Points on a hilly landscape, in no order, each with its height.
A ball rolls from a point to the lowest of its 2 nearest points, and stops where none of them is lower. Distance is the straight distance between rows; heights are no part of it.
z591 h=4.11: [-37   1 -20  24  19 -25  13  23  23  -8 -20 -14 -22   4   4 -44  13 -14
 -11   5 -24  28 -12 -13 -19  16  41  15  -4   0   8  40 -36  27 -10 -18]
z141 h=3.03: [ 23 -25  35  -1  -3   0  20  11 -34   8   9 -55 -38 -25 -26   1   6   9
 -11  -6 -13 -40 -24  23  -9  -6 -16 -19  31  14   6 -13 -11   2  10 -27]
z308 h=1.37: [-32  24 -13 -18   2 -27 -26 -25   1  -1  -4  -6  30   3   3 -42 -34 -13
 -43  22 -25   5  31  12   6  -2  11 -18   2 -21 -31  -6   3   9  17  23]
z512 h=3.81: [ 15  28 -16 -22  13 -12 -31   7 -26 -15  18  -3 -12   7  -4 -23  29 -26
  13 -14 -13  23 -14 -21  29  -7   4 -16 -20  -6 -11 -22  -6  18   3  39]
z571 h=4.92: [-16  22  17  14   0  15 -16 -15 -23   9  -6  13  27  21  10   1  16  18
  12 -15 -15 -36 -11  50  17  51 -19  27 -50   0 -17 -16  20 -25  -4  16]
z567 h=5.64: [-22  25  12  -9  37 -17   8   1  -6 -14   9 -16   9   2  -3 -52 -14 -12
 -19 -10  -2  11 -17 -42 -38 -16  11 -18   3 -30  15   4  -8  11  -4  -3]
z278 h=3.67: [-19  -2 -19   7 -13   9 -16  14  -5 -14 -15  25  -5  37   3  14  35   4
  31 -15  23  36   4 -35  44  14   7  19 -18   6 -11  12 -26  26   5  -1]
z241 h=6.25: [-17 -16 -11  42 -42  -4 -11  -6  -5  19 -23 -38 -32  35   4  19  14 -24
  14  17  15   5  15   3  29  20   7 -12  -8  11 -15  26  -8 -19  38 -23]
z867 h=1.89: [ -3  48  21  -3 -11  -6  -1 -33 -35 -13   0   5 -10   9  -8 -34  17   2
 -16  10  11 -11  40  -7  36   5 -15  -6  26  12  25 -19 -16  19  29  21]
z951 h=1.66: [  1   0  -4  11 -12  20 -29  -4 -18  16 -11  20 -35  -5   0  46   9  19
  23 -31  24  21   9 -27  -7  -4  -6  14 -13 -20   8   9 -12  -5  37   2]
z858 h=4.16: [ 12  38  22  27  -1  -7 -15  -2 -41  -3 -11 -33  12  30 -11 -31   2 -16
 -12   1 -22   3 -16  27  34  14 -17  17 -31  -7 -22   3 -15 -23   0  28]
z890 h=1.73: [  2 -33 -47  13   2 -15   2  -9  61   4 -27  -8  -7  11  29  14   7  -8
  24  10 -13   2 -16  30  33  25   4  30 -21  12 -13   8  19 -21  22  -7]
z524 h=0.86: [ -1  24  17 -18 -17  -6 -13 -30 -30  -7  -7   5  13   2  -3  23  12   7
  12  -3  14 -10  45 -12  38  -7 -11   1   9   6  -2 -15  19   3  36  32]
z573 h=5.65: [ -3   6  33  -3  32   2  34  22  28   9  -5   9 -18  -4  20 -37  -2  15
  15  13   1 -28 -27  17 -30  14 -17  -1 -17  13  16  -2   9  -2  -6 -18]
z163 h=0.64: [ 13  -1  13  25 -14  15 -14  -5 -38  11   1 -31 -67   3 -23  35 -16 -12
   3 -35   8   5 -22 -13 -14   2  -7  12   2 -29   4   0 -14   1  48  -2]
z949 h=5.54: [ 66 -26  -2   7  15   1   3  17 -16  -9   1 -13 -13 -26  -7  26 -34   7
 -12  -9 -13   1 -33  20   0 -12   3  26  -3  -5 -20  -3  -6  -2  -9  -6]
z950 h=5.28: [ 52 -38  -4   1   3  22  -2  17  -9 -16   2   5  21 -26 -11  27 -15  19
  15 -31   9  -2 -33  20 -22 -12   1  15   7  -6  -3  -4  31 -28 -22 -14]
z895 h=3.19: [  4  19 -30   5  -3  -4  12 -16   9 -14  10 -40  40  22 -29 -10  27  -4
 -14   2 -31   3 -18  24  34 -16  17   2 -30 -27 -12 -10  13 -10 -20  10]
z958 h=6.94: [ 40   9  34  15  12  20  25 -21  -3 -21   1 -10  -8  -8   1  -3  18   3
 -14  -3   2  -6   2   1  20 -10 -34  32  23  -8  24  15  24 -17  13   3]
z859 h=6.20: [ -6 -16  22   5  40 -24  32  25  19  10   6 -31 -54 -12  11 -34  -6 -29
   2  17 -12   7 -40  -4 -36  11   4   2   2  12  18   3 -38  16  10  -8]
z207 h=0.57: [-30  23 -28 -31  15 -27   0 -38  44   2  -7  23   7   3  23 -35 -31   4
 -36  21 -42 -11  31 -13  18 -25   7 -17   9 -35  -4 -27  -4  29  17  -3]
z113 h=7.18: [  7  35  16 -26  10   9  34   7 -28 -37  18  26  34   9 -14 -29   1  21
 -21   1   8  -2  -7 -18  10  -6   6   4   2 -18  22 -17  -7  42 -46 -10]
z887 h=2.46: [ 11   7  -2   8 -14  29 -42  26 -18  33 -20  25 -27   6   0  39   0  11
  14  -2   6  23  26  -2  35  -8   3   9  -7  -5   4  12 -13   0  -3 -12]
z963 h=3.90: [-50  -8  10  18 -19  12  -2  -3  28  12 -22 -19 -15   4   0  -5  50   0
  21   0  21   0   1  16 -34  23 -24  -4   7 -14  16  44  19 -30  15 -33]
z602 h=1.32: [ 22 -25 -42   9  15  -7  23 -10  50   3 -14   2 -14  -8  20   4 -43   0
  -7   6 -18  -5  -8  11   6  -6  18  23 -15  -7 -11  -1   1   3  19 -13]
z853 h=4.07: [ 15 -12  47 -12  -4  18   0  18 -62   6  22 -26 -10 -15 -26  32 -10  16
  -1 -29  18 -15 -21 -19 -25   7 -39  -5  28   9  12   4  -6  -8  29  14]
z74 h=4.31: [-50  -2  29  23   2  16 -29  10   0   2 -17   1   5  23  11   1  33  13
   8 -14  54   0  10 -10 -21  13 -18  -8  -1   9   6  40  20 -34  10 -12]
z321 h=5.38: [-19   0 -34 -10 -43 -21 -12 -31  -6 -21 -13 -10  56  23   6  13   2 -30
  -9  17  -8  13  24  12   3   5 -24  16  -4 -35 -27   6   5  -4 -20  55]
z818 h=4.58: [ 17 -12  22 -14   4  14  -8  33 -41   0  12   2  12 -14   4  17   3  -3
   7 -16  15  -1  -8 -11  -2   5 -26   4  26  28   8   3  12  -8  -2  20]
z507 h=2.96: [ -1  12  19  15   1   8  18   5  14   3 -11 -31 -83  -8 -19   2  38 -18
  46 -23 -13   2 -16  21  12 -12  -8  22  14  -8  37 -14  13   9  27 -17]
z549 h=5.46: [  0   2  35   0  30 -19  22   4  33  16  22 -24   3 -14  12 -43   5   9
  -7  21 -32 -50 -26  21 -11  19 -10 -17  -8  17  -6 -15  15   0  -3   0]
z332 h=4.40: [ -3  21   4 -24  31 -14 -34  17   3 -10  -5   0 -21  -6  -9 -45   3  -4
  -5  -2 -15  25  16 -34  36 -23  14 -33  -1   2  -9   1  -1  25  -1   5]
z357 h=5.26: [-17  -3  12  14  -8  -3 -35  11 -29 -12  -7   6  25   3  13  -3  40  14
  12  -3  21  -5 -20  28  27  46 -29  20 -24  19 -22  13  25 -15  -7   9]
z558 h=4.37: [ 24  15  -5  -6 -15   2 -28  21 -29   8  23   4 -23   3 -10   9  25 -25
  27   0  -1  31  16 -12  64  -7   5 -13  -5  28  -3 -21 -11  24   3  26]
z46 h=2.02: [ -9 -36 -17 -13 -25  16 -27  31  -8   9  -4  13  41   8  10  49   5   3
  12 -11  30  22  22   5   4 -21 -21 -23  27  15 -11  19  13 -17 -15   2]
z838 h=5.86: [-10  -8  -3 -42  15   1  -3   5  35  -3   7  41  44 -20  -4 -24 -24  11
  14   2  -9   8  17  -1 -11 -24  26 -29   2  -1   9 -22  21  26 -63  -6]
z23 h=5.59: [ -9  -2 -22  40 -11  20 -45   0 -14  -7 -20  20  40  25  -9 -12  28  14
  21 -26  25  24   2  25  47  20   2  13 -20  30 -20  26  25 -30 -27   1]
z28 h=1.98: [  8  13  17 -26  19 -14  16 -26  24  -1  24  29 -14   3   6   5  -7  29
  -5   6 -19 -29   0 -34   1 -15   0 -10 -22 -23 -12 -26   5  48  -1  -3]
z259 h=3.75: [  3 -13 -16  27  15 -14   0  16   9 -21  -2 -22 -12   2  -8 -15  23 -26
  -3  14   3  31   0  -7  27   2  41  18  -4  24 -13   5 -19  16 -16  -6]
z298 h=5.34: [-33 -31 -10 -10  -6  10 -11  29  -2 -15   2  40  56   5   8  27 -52  26
  25 -14  39   9   9  18 -25 -45   6 -22  20  -1  -3 -11  36   1 -30  -1]
z169 h=1.33: [ -3  25 -11 -12  12 -21 -11 -36  35   3   3   8 -28 -13   3 -22  23  -2
 -20   9 -28 -25  19  -8  -5   1   3   4  -3 -18   4 -15  -9  30  24  -2]
z777 h=7.16: [-15   7   5 -16 -14   8  11  34  -8  19  -2  56   5  15  16   6 -45  38
   1  13  18  -2  28 -14   4  21  31  -8   2  21   1  -5 -32  23 -25 -44]
z991 h=6.68: [  7 -36  19 -20 -23  23  -2  42  16  28  13  49 -29  -4  10  46 -11  32
  35  -7  27 -14   6  -1 -28  -4  -6 -13  26  21   4   5   0   4   2 -42]
z229 h=3.46: [  9 -31 -35 -21 -38 -15 -21  -9 -12  10 -12 -24  -9  -6  -3  33   4 -24
  20   0   2  25  23 -11  16 -23 -19 -15  24 -22 -19   4   2  -5  38  19]
z778 h=6.24: [ 18  16 -22   7  31 -15   3 -13  31 -21  16  25  31   0 -13 -73  -2   3
 -22 -16 -35 -18   7   4  17 -15  49 -19 -15  13  25 -31  -1  16 -51  -7]
z652 h=2.47: [-12  17 -36  11  -9 -29   3 -31  30  -4   6 -41  -7  19 -11  11  29  -9
  -6   8 -19   7 -14 -29  -4   2  11 -11 -28 -47 -12  -9  -3   4  27  13]
z620 h=7.39: [ 21  -1  -4 -24 -12  14  36  27 -20 -18  26  23  17 -17  -5  -3 -12  21
  -3  -2  21  -6 -18   4 -38  12  19  -4  27  23  19 -19 -19  26 -23 -25]
z96 h=4.70: [-14 -12  25  20   8  20   4  26  -6   5 -14  10   5   4   3  17  -7  25
  -3 -10  50   4  15 -13 -34   4 -12   0  16  13  10  30  15 -29   1 -38]
z846 h=7.22: [ 53  28  24  44   0  26  36 -39 -17 -22   9 -18 -17   7 -16  34  12 -18
 -35   1  -8  -9  12 -16  22 -25  12  15   9  -5  13   3 -13 -21   3  -1]
z36 h=7.05: [ 38  -2  -8  -2   8   8  47  -2  39 -12  14  44  12  -3  -3  -4 -24   6
 -21  28 -10   9  -1  -7 -31   7  37  22   3  -6  12  -4 -15  -4 -47 -34]
z916 h=6.65: [  3   8  37  -6   8  17 -24 -16 -11  -1  -7  -5 -14 -17  -9  -4  19   9
 -11 -10   8 -12   5  10 -21   0 -40  21  15 -22  22  16  40 -15  15  -1]
z552 h=6.07: [-22   7  10 -34   0   6   6 -13  16  13  -7  30  -5 -14  40 -27   5 -13
  28  15   8 -18  19  26  -6  16 -33   7   4   8  40 -14  26  -6   6  11]
z580 h=4.95: [ -1  16  -1 -20   4  13 -16   8  -4   9   4   8  10  10  12   5   8 -34
  19  13  30  12  12 -24 -16 -29  -4 -27   0  -5  26   7  11 -21   0   5]
z730 h=6.04: [  7 -10 -25   3  22 -14   2 -29   0 -23  -6  -6  43 -10  -1   5 -42  -1
 -23  -6  -1 -18 -16  18  -2   0   3   9  -1  -2 -26 -16  25 -20   9  35]
z102 h=7.57: [ -3   9  21 -28  -3  -1  40  19 -23  -2  23   4  -9   1  -6 -26 -30   3
 -10  12  17 -24 -24 -17 -50   8   0 -16  12  -7  13 -24 -43  32 -17 -32]
z835 h=4.68: [  8  19  19  24 -21   7 -25   6 -63  35   1 -28  -8  28  -5  22   3 -18
   7   5   1   9 -25  17  -1  27 -17   3 -27  -7 -25  11 -38 -28  -5  13]
z568 h=1.96: [ 38  13  27  10  -1  20  36 -11  29  11   9  11 -29  10  -3  21 -14  10
  -7  15  -3  -9  -6 -19  -4 -27  14   7 -17 -30   8  -5  -5   1   3 -40]
z67 h=5.03: [  1  -9 -15 -13  -2   2 -40  14  11  -4  11   9   6 -36 -20  -1  19  26
  -7  -2   1  20  25  14  16   0  -1   3  23  19 -17  17  12  23 -38  -5]
z894 h=6.36: [-21  -9  20  -8  -2  25  -5   1  13  13 -17  17  18 -22  15   9   4  16
   4   0   2 -16  19  35 -21  -2 -41  10  21 -11   8  19  48 -16  -4  -5]
z945 h=4.85: [-16  20   1 -12  39 -22  -5   0  56 -22  -1   6 -19 -10   7 -60  23  16
   7   1 -17  13  17 -16  41 -27   2  -6  -5   4   5   2  18  39  -6  15]
z550 h=4.23: [-18 -14 -11 -23  10 -12 -37 -20  -5 -10  11  29  49 -36 -14  17 -21  26
 -38 -22 -18  22  33  -5  -6  -2  30 -12  11  -2 -29  -3  21  26 -55  29]
z66 h=2.01: [ -4 -10 -10 -17 -14 -18  -3 -38  22   8  12 -27 -45  -1   5  20  27 -24
   3   9 -12  -8  -6 -24   8   7  -2  -4 -16 -29  -7 -15  -4  10  50  10]
z800 h=6.93: [-13   0  -5   5 -16  22   8  22  11  22  -2  49 -31  11  10  39   5  26
  19   2  29   2  28 -32 -13  13  28   0   2  19  17   3 -27   9   3 -48]
z53 h=4.94: [ -5  34   8  37  29 -19  26 -17   8 -16  22 -31 -36   4 -12 -53  43 -11
   3 -11 -18 -32 -34  11   5   9   7   4  -8  23  29 -25   7   4  17   5]
z720 h=5.76: [  2   6  -8  -5 -17 -10  -1 -48 -20 -10  -2  -3  61   0  -2  40 -43  -5
 -21  -9 -16   0  25  16  -5 -25   2   6   1 -23 -21  -6  18  -5  -3  46]
z941 h=6.29: [  1 -34  17   2  13  -5   0 -13  -2 -15 -16  11  48 -17  13  22 -58  20
  -1 -13  -3 -24  11  40  14 -17   2   0   6  22 -27 -24  47 -20 -16  30]
z479 h=5.99: [-25   8   5 -33  14 -19 -12   7 -14 -19   2 -15   7 -12   3 -22 -11  -1
  -1 -15  11   2 -13 -13 -17 -21 -22 -20  10 -35  -1 -12  25  23  12  26]
z183 h=5.32: [  5   5   5 -15  36 -11 -18  21  -7   7  13   1   9 -18  -4 -33  -6 -20
  -7  -2  22  31  -5 -32 -40 -23  15 -37  15   1  22  17   2 -11  -7  -3]
z435 h=7.34: [ 48   7  18  34  -6  17  15 -21 -16   1  -3  -6  21  11 -12  48  -9  -2
 -13  -5   8 -10  31  -8  33 -20  25 -10  -7  12  -7   8   1 -39  -5   1]
z911 h=2.81: [ 25  13  -5 -23   0  -4   0  -5 -42  11   9  15  14  -5   5 -10 -66 -25
 -20  13   3  -6   4  -9 -28 -18   1 -11   6 -11  -3 -25 -37   9  11  21]
z231 h=1.46: [-30   8 -26  -2  -8  -9 -21  -4 -21  -5 -15   3  -2  -9  21  -7 -30  -3
 -16  -5  -4  24   6  -9 -11  13   8  15 -16 -17 -11   3 -29   7  29  -2]
z187 h=3.54: [ 20 -27  27  -3   0 -14  17   7 -34  10  31 -37 -34 -24 -20  30  -5  -8
 -16  -4  15 -28 -16 -23 -21  19 -11 -20  28  34  -8   0 -20   5  25   6]
z240 h=0.81: [-12 -12 -45 -23   3 -14   0  -8  20   3  -3   4   3  -6  16   7 -15   4
   0  -4  -8  13   2   3  -8  -9   5  25 -14 -45  -7  -4  -3  17  14   5]
z822 h=5.94: [ -4 -16 -11 -21  11 -13   0  32  13  13   4  -5 -26 -38  16 -12  11  -2
   9   7   1  12 -17  17 -44  18  -7  18  10   8  12   8 -14  22   0   7]
z442 h=5.63: [ -5  -2  -8 -26  -2   6  -9  24   4 -17  11  49  31  -4  -6   1 -29  30
  28 -24  31   8  -1 -16 -18 -36  27 -19  -1  -3   3 -16  12  19 -40 -17]
z393 h=3.50: [-33   4  11  21 -35  13  -6   7   1  -3 -23 -18 -47  15 -24  -6  44  -9
  43 -24  20   6  -9   6  -5  17 -21  14   3  -8  38  16  19 -19  34 -22]
z213 h=5.77: [ 21 -18  -2  30  10  -3   9  17   4  13   0 -36 -10  -3  -8  16  -7  18
  -4 -18 -19  -3 -54  18  -2  -2  -2  15 -15 -16 -27  14   8  -7  -2 -10]
z593 h=4.52: [  5  -9  34 -26  -2  24  -4 -25   8  15   1   7  17  -8  19  38 -26 -21
   4  19  10 -11  13 -25 -40 -33 -32 -28   3 -26  16  -1  31 -24  -1  13]
z378 h=4.71: [-20  23 -16  22   0 -25   8 -19  19 -14   4 -32 -37  -8 -14 -47  38 -15
  -4   2 -40 -12 -12  14 -25  37   2  17  -9  -7  24 -20   5  -8  42  13]
z391 h=1.44: [ 34  -2  25  22   0  17  26  -5 -11  12   8 -18 -47   8  -9  19 -42   4
 -11   1  14   9 -26 -19 -30 -18  -9  18   1 -17  -1   1 -10 -14  25 -26]
z776 h=5.01: [-10  -6 -19  31  -1  31   4  28  15  -5 -20  33  21  13   6  -8  -5  17
  10  -9  36  28  10  14 -24  -7  22   7  10  15  15  41  -1 -24 -37 -46]
z92 h=2.84: [ 16  -5 -38  16  24 -19  33  -6  30 -25  14 -42   1  17  -7  -1  24 -10
  -7   3 -21 -19 -52  -3  18  -7  12   3 -27 -22  -1 -14  10   9  14  16]
z801 h=4.53: [-25 -34 -10 -15 -56 -22 -15 -14 -29   0  -9 -21  37  15   0  62  -3 -44
  -1  15  13  -2  25 -15 -28  10 -31 -24  33   5 -29   9   5 -24  18  51]
z135 h=4.06: [  0  -3  41 -30   4  -1 -18 -22 -21  21   8 -17  -1 -12   9  31 -41 -17
 -26  12 -12 -13  12  -2 -45 -31 -46 -20  11 -35  -5  -9   9 -10  12  31]
z578 h=6.67: [-14   4   4  26   4  14  -4  10   1  -2   5  -3 -50  -2   5  -1  20 -14
 -12  17 -13  38 -13 -14 -25  21 -13  48   0 -14  10  28 -29   4   3  -6]
z248 h=6.90: [ 19   2 -19  26  -1  11  30   7  34  -9   8  15 -24 -14  -2 -20   8  -9
 -16  17 -30  34 -13   8 -32  -1  18  49   0 -26  27  21 -20  14 -26 -25]
z856 h=6.42: [ 17  10  -7  20  25  -2   9  -9  19   2  11  25  19  -1 -17 -36  -5   7
 -21   0 -29  -7   4  18  21  16  56   3 -20  20  -5 -22 -26   5 -45 -27]
z645 h=3.09: [  1  31  22  14   9 -17  27 -43 -41  -1   4 -29   6  33  -3 -32 -26 -31
 -30  15  -2 -29  -6  -7  16   0 -10 -18 -13  -2  -3 -12 -35  -7  30  23]
z971 h=6.78: [-12   9 -18  10 -16  11  13 -21  -2  -6  -6  -2  13  -1 -11   7  10  13
   6  -1  16  -9   1  19  -8  26  20   2  -9   4   0  -3   4 -12   3 -12]
z747 h=4.69: [ 12   5   1   0  10  -6 -42  -6 -13  14  20  12   0 -43 -30   8  -2  22
 -26 -13 -12   6  10  -2 -15   7  21 -18  11   4 -23   8  -1  11 -27   3]
z964 h=6.43: [ 27 -32  -2 -22   3  -4 -11  31  42  12  19  46 -14 -27  17  31  -7  36
  42  -8  15   9  -6 -22 -40  -6   7  -8  -4  -5 -15 -16  13  30 -13 -20]
z501 h=3.62: [  3  39  14  45  16 -25  -3 -34 -23 -20   5 -27 -15  31 -14 -43   9 -19
 -53   1 -31 -20 -11   8  26  -4  10  10 -14 -10  -7 -28 -26 -11  20  17]
z684 h=3.47: [  1   6  49 -18   8  -2  23 -16 -26  10   6  -7  -3   6  12   1 -45  -1
 -24  10  13  -7  -8 -19 -32 -17 -47   0   8 -13   5 -15 -25   8  19  15]
z819 h=6.06: [  7  10  -6 -14  46 -16  16 -24  63 -12  10  33  33 -32   0 -44   3  10
  -1   5 -32 -13   8   0 -14 -21  22 -24  -7   6  17 -23  22  11 -35  -2]
z521 h=6.98: [  0  37  -8  10   7  15  28   5 -24 -28   9   5  26   9  -9 -20  29   6
   5  -6  10  -8 -20  -4  16   7  23   9  -7   9  17 -21   1   1 -47 -10]
z444 h=2.42: [ 52   9  13 -14  -4   3  22 -13  29   0  33  28 -26 -13 -19  18 -13  27
   4   4  -8 -15  23 -30 -10 -32   8   4   0 -16  19 -27   2  42 -13 -23]
z553 h=6.61: [-23  13 -32  13   6   4  -6 -20  23   9   0  21  15   8  -9   9  16  14
  -5  -3 -15  -4  -4   4   1  22  44  -4 -36   0 -11  11 -14   1 -37 -20]
z973 h=2.39: [-11 -34  -4  -1  17   0  23  28  44  11  -9  19  43   6  35 -15 -22  18
  17  19   0  -8 -20  18  11   3  19 -13 -23  27 -24  -7   0  12 -51 -17]
z377 h=5.93: [  5  16 -15  -4 -14  31 -14 -17 -19 -10 -17  23  41   2 -23   7  13  39
   9 -30  15  24  21  17  57 -10   1   8 -10  14  -1  11  12  -5 -39   6]
z555 h=2.07: [-30 -31 -38  -8  12 -14  25   3  74   9 -37   3  18   2  41 -14   9  -2
  36  22 -18 -15  -7  33   7  10  13  -3 -25  22   0   6   5  -4 -13  -2]
z100 h=6.81: [ 11  -1  22  26  14  -3  19 -13  25   8 -17  11 -26  -1  20   5  11   5
   2  11  -7  -7  28  -5  39   4  27  20   3  23   4  13   3 -18  26 -15]
z123 h=5.18: [  7 -11  -1   9 -58  -7 -35  11 -65  18  -8 -49  -7  12 -22  30  22 -29
  26  -2  -4  -1 -10  20   5  25 -33 -23   8   9 -27  17  -7 -40  22  22]
z468 h=5.02: [-18 -21 -11   2 -39 -30 -27 -25  -9  -8   1 -37  29  17  -8  17  11 -24
 -17  15 -12   6   8  -4  -9  21 -36  -3  -6 -29 -48  12   8  -8  25  54]
z116 h=2.11: [-17  29  -2  -8  -5 -15 -15 -16 -34   7 -20  11  28  14  11 -13 -50 -14
 -33  13  -5  14  20 -16  -3  -6   0  -8  -2 -27 -22   5 -33   2  10  31]
z932 h=4.59: [ 25  28  34  20  20  12  -3 -15 -30   4   8  11  27   8  -2 -13   4   4
 -16  -7 -19 -24 -20  35  22  13 -21  29 -22   6 -11 -12  15 -32 -15  30]
z364 h=3.74: [-10  15  15 -10  12   0 -12 -12  -7  -9   4  41  50  -8 -10   0 -10  28
 -40  -6  -8   7  30 -20  31   4  14   9   8  16 -14   6 -11  35 -47   5]
z736 h=5.05: [ 15 -43  -1  -3  -2  17  -9  18   5 -15   3  20  35 -17  15  32 -24  10
  23 -18  34  -3  -8   0 -55 -26   6  -4  18  14  -4  12  44 -32 -19 -12]
z506 h=5.95: [-19 -12   3  18 -21   5  -3 -11 -11  28 -37 -29  -4  25  18  21 -15 -17
  15   6  18 -23 -28  12   9  23 -13 -22  -9   5 -25  16   3 -41  37   5]
z279 h=1.90: [ 37 -16   0   1 -27  20  20  31   1   2  25 -21 -25  -9 -14  36  35 -21
   3   9   1  -2  12 -27  37  -3   1 -14  42  48  34  12  -5 -22  11 -13]
z796 h=4.04: [ -1 -27 -27 -32 -50  -8   2  -3 -31   6   6 -19   5  -8  14  49 -21 -32
  -9  11   4  -6  13  -8 -11   9 -23 -15  16   8 -15  -7 -16   4  31  31]
z37 h=2.57: [-16  22  20   1  -3 -19  23 -42 -25 -20   6 -25 -12  18 -12 -48  14 -25
 -13   8   9 -18   9 -15   3   3  -3 -24  14  13  28 -24 -16  -5  30   5]
z577 h=3.11: [ -8  -1 -37  14  -8  21 -27  25   9  16 -28  20 -26  10  -4  -7   7  21
  39 -14  -3  32  -2   7  38 -12  12  17 -21  -5  -2  -5  -8  27 -19 -29]
z832 h=2.48: [ 17  -8  10  -3 -14  12  26  10  -1   4   9 -29 -38 -10 -19  11  24 -12
  28 -10  -4 -10 -20  11  15 -25  -6  -9  22  16  36  -5   0  -1  20 -20]
z784 h=6.19: [  5 -13   4 -13  30  -4 -13  32  14  13  14  31 -19 -20  18  13 -17  11
  -7   8  -5  19 -13 -15 -39  17  15   5  -9  -9 -19   6 -20  24  -7 -14]
z873 h=5.21: [-20  21  11  18  41 -15  11   6  19 -18   5 -34  -1  18   2 -59  24  11
 -35   0 -43 -44 -36  30   7  28 -12   1 -25   3   1 -27   7   2  12  25]
z817 h=6.41: [-20 -15 -11  26  12  -3  14  15  25   4 -13 -37 -52  17  14 -15  -1 -26
  15  -4   2  33 -56 -10 -46  17  -2  29 -15 -12  15  13 -34  -6  34  -6]
z399 h=2.79: [  6 -33 -31 -18 -57   9 -20  30 -16   8  -2 -13   0   9 -25  68  11  -4
  11 -29  11  11  15 -11   3 -24 -23 -19  33 -10   2  26   4 -18  30   3]
z937 h=5.62: [-21 -21  11  -9 -47  -1 -36   7 -34  48 -24 -26   0  18  12  30  -7 -15
  29  12   4 -22  -2  34   7  13 -45 -30   8   7 -34  12   4 -28  16   5]
z261 h=5.83: [ -9  10  -2 -11  18   5  43  -2  31  13  -6  16 -24  -9  40 -48  24 -19
  40  16  -5 -14 -17  31 -15  10 -13   5  -3  20  41   0   0  -2   7 -11]
z975 h=3.32: [  6   2 -29   4   1 -19 -16   6 -18 -16   9 -27 -26  -4 -16  -9  24 -18
  10 -10   0  22 -24   7  15   6   6  24 -12  -8  -7  -6  -5  16  16  22]
z754 h=7.21: [ 34 -11  11 -20   2  22  27  27   0   0  22  34  24 -11  13  20 -17  -9
 -10  10  17   7  11 -18 -33   2  11   7  11  19  16  -7 -16  -9 -41 -10]
z536 h=7.08: [  5  27  15  26  -2  16  -4 -24  -9   1 -11  14  -8  20 -16   9   0   4
  -7  10  -1   7  48 -18  58  -5  40  -9  -8  16   5   4 -13  -8   5 -10]
z702 h=2.78: [-38 -14 -12 -43  11 -12   9  29   9   4 -10   8  14  -2  26 -23 -29  15
  -2  17   4 -14   8  24  15  15  14 -21   4  29 -22  -9  -6  43 -26 -17]
z717 h=5.00: [ 18 -33   4 -14  -8  18 -19  40 -17 -12  16  14   5 -35  -8  19  40  31
   5 -16  16  17   8   9   7  13 -16  19  34  32   0  22  19  -9 -23   0]
z481 h=3.63: [ 25  12   0  -7 -11   4  18   3 -19   1  -3 -22  37  13 -22   8 -19  15
 -17  -1 -15 -25   2  32  24 -37  -6 -12  -9 -18 -20 -10   2  -4 -15   5]
z146 h=4.41: [-42  16 -38  31   1 -32  -9   0  35  -5 -12 -13 -17   4 -10 -61   9 -19
  -1  24 -28  26   0  21 -31  34  16  31  -6 -11  11  18 -12  -6  20  -2]
z686 h=3.24: [-42   6 -12 -19  15   6  -3  -9   9 -16  -9  35  32  -1  10 -36   2  16
  -6   6   0   0  15   5  30  29  -5   7  -1  26  -3   0   9  30 -25   4]
z502 h=6.53: [-15 -12  -9  23 -16   4 -10  -2  35   8 -26   6  -7  27  20   9  24 -18
  17  16  32  16  35 -29  44   3  15 -14  -6  17   7  33   1 -20  26 -12]
z901 h=1.27: [ 20 -41  -9 -19 -17  19  21  30  29  14  -4  -9  13  -5   4  39  11 -10
   7  16  13  12  22 -15  22 -24 -12 -12  42  31  22  28  15 -18  -1 -11]

For each start below, name the point where the ball stops.
z521 | z736
z754 | z822
z67 | z240
z777 | z240
z567 | z207
z941 | z901
z916 | z975
z730 | z901

Call two points neighbours if one is among the 2 nearest of the other. Go from one point of each pair to the other, from neighbour to neighbour, staying as low as possible. Name the highest point that can't be avoided.
z832 and z207 | z67
z240 and z207 | z116
z163 and z207 | z444
z207 and z822 | z777
